Points, in no order, along strands that fork and pass close to each other.
In the rows, zero is written as 128.
Two points are linked if the straight distance between their rows is under 111. Some points are linked to none.
k4: [116 136  89 106 127 104 115  96 138 134 117 121 148 106  47 134 110 135
 172 145 153 175 134 110 150]
k420: [103 135 128 130  99  91 154  90 145 140 139 139 143 120  94 164 107 184
 149 158 159 156 171 164 150]
k402: [129 148 135 137 119 152 123 136  97 109 121 144 116 143  99 146 112 120
 129 194 108 114 111 155 110]
k337: [144  99 108 118  98 114 162 119 189 147  84 132 187 104  82 154 131  89
 210 119 131 135 155 100 126]
k148: [154 166 169  82 132 156 170 164 150 101 159 123 142 151 188  65  96 205
 119 101 100 105  85  78 178]
k957: [134 176 184 147 132 116  87 133  90 114 172 169 110 143 144 157 131 132
 108 136  84 133 144 192 109]
k977: [142 131 131  88 116 150  93 169  97 133 161 107 123 121  83 135 118 119
 161 175 111 120  91  67 127]
k848: [ 97 141 124 137 117  74 112  88 100 147  97 149 140 105  96 178 143  98
 151 132 145 169 179 197 132]
k317: [152 110 103 126 114 146 146  67 102 116  61 140 106 134  76 162 131  79
 165 141  65 139 119 148 110]
k749: [148 154 167 142 118  86 104 109 133 124 141 163 137 126 150 163 167 117
 100 111 101 165 206 191 121]
k471: [176 118 159 129 108 188 133 181 149 127 153 122 171 140 163 137 139 130
 137 115 107 156 166  61 137]
k102: [151 149 152 115 129 145 156 201 123 133 204 109 116 137 145  94  64 161
 148 125 120  97  69  95 140]
k394: [137 122 156 105 137 166 138 163 144 125 161 110 159 137 119  95  94 130
 150 140  73 102 127 104  90]
k9: [101 122 120 135 157 119  81 144  83 136 130 136  91 159 146 117 151 129
  59 118 141  85  93 158  91]
k83: [200 116 174 117 129 205 117 196 129 117 159 115 188 157 173 116 139 155
 120 107  93 133 125  66 125]
k262: [107 120  85 115 140 135 113 118 115 127 110 133 117 111  70 124 150  77
 141 161 133 144  99  85 115]
k801: [123 114 109  94 134 157 107 151 110 143 141 117 144 117  75 130 153  70
 180 162 113 139 112  63 136]
k653: [131 132 172 119 139 169 157 167 145 110 102 136 169 169 174  75 122 167
  94 121  87  80 117 108  89]
k50: [126 126 132 126 113 120 127  93 182 139 101 132 141 124 140 134 161 164
  87 134 129 119 174 165 141]
k652: [113 141 116 116 133 170 139 172 119 124 137 106 108 108 138  81 102 127
  82 116 136 120 144  86 147]
k877: [161 162 191 113 131 184 129 196 140 129 204 102 136 160 212 113 111 170
 150  81 101 136 114  73 170]
k256: [134 146 131 126  89 143 141 185 154 143 165  77 113 117 162 119  97 158
 131 107 168 137 147  60 185]
k901: [ 94 115  96 124 115  91 125  88 119 165  77 117 141 116  86 162 141  91
 170 163 166 140 148 156 130]
k955: [118 163 152 141 129 128 153 173 113 110 182 130  80 152 141 116  90 179
  92 120 143  65  62 158 130]
k815: [165  74  94 133 161 162 132 129 155 142 119 127 111 118 126 106 132  96
 139 122 109 102 124  84  92]
k441: [166 179 171 102 147 150 185 168 138  93 152 121 100 158 186  88  88 222
 102  98 127  96  61 114 152]
k701: [ 88  98  95 147 130  95 125  79 103 132 102 126  93  75 126 137 189  60
 127 148 162 151 125 133 110]
k360: [123 153 156 130 117 128 176 182 120 131 192 141  73 125 153 111  74 159
 129 131 130  75  41 122 153]
k200: [110  55 106 146 153  92 158  98 132 155  96 124 160 121  99 139 126 147
 156 116 220 136 154 150 115]
k642: [119  96  92 178 141  98 137  79 143 132 106 158 118 106 139 153 166  92
 105  84 159 141 161 169 122]
k35: [106  96  87 167 162 141 131 111 120 125 117 155  72 125 136 107 155  72
 102 125 129 102 102 119  90]
k281: [100 115 116 143 129 106 133  99 142 158 126 128 126 116 134 152 137 155
 105 155 169 130 185 167 149]
k269: [ 97 153 111 139 101  99 105 129 114 116 164 114  79  90 121 120 127 135
  74 136 160 141 141 147 141]
k878: [103 146 133 137 135  95  82 123  58 137 153 116  96 154 135 142 148  91
 105 186 146 123  60 166  97]
k692: [128 181 163 145  92  89  92 137 113 119 167 144  98 128 155 161 138 141
  86 112 112 145 181 186 136]
k849: [130 149 136  90 127 129 113 146  94 146 159 111  90 126  98 134  90 142
 164 192 113  95  67 104 125]
k486: [166 123 176 113 138 198 133 216 113 114 144 102 147 169 166 124 106 162
 108 118 137 105 108  60 139]
k485: [ 97 143 125 153 152 110  73 127  66 128 155 132  90 132 166 110 148 113
  74 153 151 115  95 158 117]
k947: [129 169 120 138 103 137 146 177 126 135 152  82  84  99 151  92  73 147
 109 127 171 116 119  89 175]
k377: [124  97 101 154 179 128 105 127  78 133 110 153  89 145 151 122 171  96
  84 106 133  89  76 147  75]
k603: [119 171 163 144 118 118 111 129  81 109 154 136  82 128 113 164 107 118
 129 187 105 116 121 180 118]
k67: [145 129 134 116 120 155 124 100  84 111  82 144 121 145  70 161 118 101
 143 171  84 130 111 142 114]
k279: [129 141  94 109 142 103 101  89 148 124 102 142 134 111  70 127 115 130
 137 139 113 148 160 151 118]
k124: [145 120 159 118 146 145 169 158 137 127 116 154 183 180 148  84 123 177
 117 128  85  88  93 108  42]
k115: [143 118 159 142 152 131 100  93 135  95 127 148 130 131 149 102 137 154
  82 119  82 111 127 175 110]
k864: [123 162 158 110 149 152 158 174 128 115 145 120 112 186 164 101  85 199
  94 103 139  70  64 137 142]
k690: [131 116  65 149 145  78 132  42 108 136  60 131 122 107  93 165 139  53
 192 109 126 151  99 158 144]
k248: [110 132 112 129 115 161 109 143 118 127 122 123  85 166 160 112 141 140
  52 125 141  89 112 135 146]
k654: [ 73 121  98 161 135 102 120 104 123 127 105 155 104  93 121 149 188  97
  93 121 190 152 157 152 134]
k511: [ 85 140 106 147 152  97 110  91  85 128 126 134  87 104 152 119 203  38
 100 146 138 145 109 150  94]
k622: [151 104 125 114 137 160 127 155 162 149 137 113 138 122 122 105 110 119
 138 142  99 107 156  90 118]
k694: [119 124 150  92 166 133 128 159  82 136 142 138 125 146  92 138 104 165
 141 159 109  73  60 122  95]
k345: [107  55 111 117 127 111 160 130 151 175 117 101 162 124 115 145 131 165
 152 119 222 131 170 106 119]
k908: [160 124 122 107  83 126 119 141 165 131 105 131 193 125  77 129 129 105
 181 126 101 148 141  88 122]
k446: [126  63  97 132 127 146 146 140 149 134 117 131 159  99 102 145 134 106
 153 140 160 153 158  84 148]
k352: [143 112  99 143 121  73 100  45  96 135  58 151 123 115 113 191 156  63
 184  86 107 159 123 180 148]
k276: [112 120 105 118 113 149 158 171 148 149 153  94 144 115 141 130 109 142
 130 134 204 152 170  81 189]
k688: [168 107 130 158 171 127  93  98  81  97 116 181 108 146 127 143 135 112
 119 104  82 127 107 177  68]
k151: [134 124 131 100  70 107 142 127 177 132 140 124 189 122  90 139 109 168
 175 129 131 175 154  86 132]
k309: [158 112 132 148 165 115  87  87 120 114 122 174 116 127 133 132 169 102
  98  96  92 126 138 181 108]
k454: [141 118  83 131 158 112 105  82 128 122 106 142 110 101  95 119 139  90
 126 126 106 132 134 163 109]
k311: [134 130 146 150 109  81 107  90 132 123 106 176 162 100 121 169 160 105
 136 106 111 173 183 195 124]
k667: [133 158 162 107 132 192 118 203 118 148 199  89 124 153 194 127 122 136
 138  84 132 130 134  74 205]
k895: [133  91 118 145 131 103 154  92 179 139  85 144 168 111  86 145 126 157
 161 124 177 166 172 133  97]
k726: [130 108 123 113 124 164 154 145 190 127  82 106 145 124 150  94 137 126
 117  66 118 127 178  78 138]
k108: [123  95 130 131 123 177 144 172 156 123 146 125 170 125 133 136 128 108
 128 126 154 149 173  69 171]
k625: [146  95 143  99 179 146 149 172 121 149 133 139 164 170 107 136 109 166
 134 131 101  85  85 112  55]
k634: [152 111 108 131 101 104 104  42 113 116  68 155 127 127  94 173 136 109
 162 112  86 169 133 165 120]
k389: [142  96  83 141 106 123 143  86 160 144  69 140 156 125  89 157 120  76
 196 145 138 138 140 133 136]
k842: [167 146 180 116 127 149 140 191 139 122 192 104 174 158 153 102  85 162
 159 132  84 112 106  84 115]
k26: [126 114 115 176 133  60 101  99 138 147 119 169 139 116 153 176 170  73
 136  67 154 162 181 188 135]
k175: [ 71 162 105 120 118  89  99  92  76 132 132 100 109 132 114 131 151  77
 130 198 135 149  79 153 128]
k349: [140 120 156 149 158 147 116  98 145  97  81 140 118 128 188 103 138 137
  82  82  89 115 160 171 129]
k513: [148  95  61 154 162 147 142 118 135 136 101 130  98  93 123 100 140  55
 136 123 141 102 102  95 100]
k357: [146 144 161 105 109 174 167 166 156 110 131 109 161 174 168  70 124 158
 101 104  91 112 142  88 120]
k821: [ 89 174 139 150 102  97 108 114 134 118 173 143  77 105 147 136 134 157
  85 105 136 144 152 166 151]
k772: [122 141 141 133 111 127 107 117 166  92 140 106 152 121  97 121  82 145
 158 162 103 144 121 133 144]
k253: [ 88 136 114 124 126 130 142 136 122 126 134  88  97  92 117 105 137 115
  81 120 158 128 166 118 131]
k929: [ 87 157 102 100 142 126 118 115 116 120 145 125 105 101  61 130 131 112
 145 170 141 150 110 110 144]
k467: [127  87  76 148 159  61 146  29  97 146  66 132 143 120  99 184 143  99
 197 112 178 163 128 176 131]
k88: [138 171 156 122  71 149 155 153 182 111 150 101 142 158 159  92 107 173
  93 122 113  96 129 128 142]
k655: [130 120 125 121  94 103 160 106 174 129 125 137 176 118  98 131 105 203
 145 137 167 166 172 124 127]
k573: [117  97 134 134 139 149 137 115 170 104  68 107 127 109 167  89 131 141
  93  71 106 115 160 134 134]
k746: [128 150 148 142  91 120 124 132 167 128 128 126 122 129 148 115 123 170
  95 147 122 107 138 148 155]
k866: [ 74 145  94 121 113  56  93  73  82 141 135  98 128 110 114 143 147 101
 143 180 166 175 104 169 156]
k978: [151 186 191  86 114 168 173 167 154 118 160  96 147 168 235  75 118 188
 150  86  96 126 101  59 181]

A fork is a point with three links. Follow the links from the first point to the second and name the forks in between, in order.
k654 / k652 | k311 k692
k357 / k256 | k655 k311 k692
k349 / k420 | k309
k446 / k389 | k108 k692 k311
k848 / k88 | k655

A fork is a point with three links, a tip a point with one. Leave the first point through the second and follow the links. Name the first fork or tip that comes.
k625 / k124 | k655
k667 / k877 | k9
k360 / k955 | k667
k281 / k50 | k309
k692 / k821 | k108
k352 / k634 | k692

Follow the links from the first point to the second, and from the first to the third. Name the last point that the two ways share.
k642 / k357 / k108 | k311
k253 / k634 / k895 | k692
k652 / k901 / k511 | k311
k337 / k402 / k108 | k692
k200 / k309 / k467 | k655
k279 / k908 / k345 | k655

Name the points in between on the shortest way along the links from the first point to the second, in order.
k511 / k652 | k701 k654 k642 k26 k311 k749 k692 k821 k269 k253
k175 / k360 | k878 k485 k9 k377 k35 k513 k815 k622 k394 k842 k102
k262 / k281 | k801 k977 k849 k694 k625 k124 k653 k357 k88 k746 k50
k317 / k269 | k67 k402 k603 k957 k692 k821
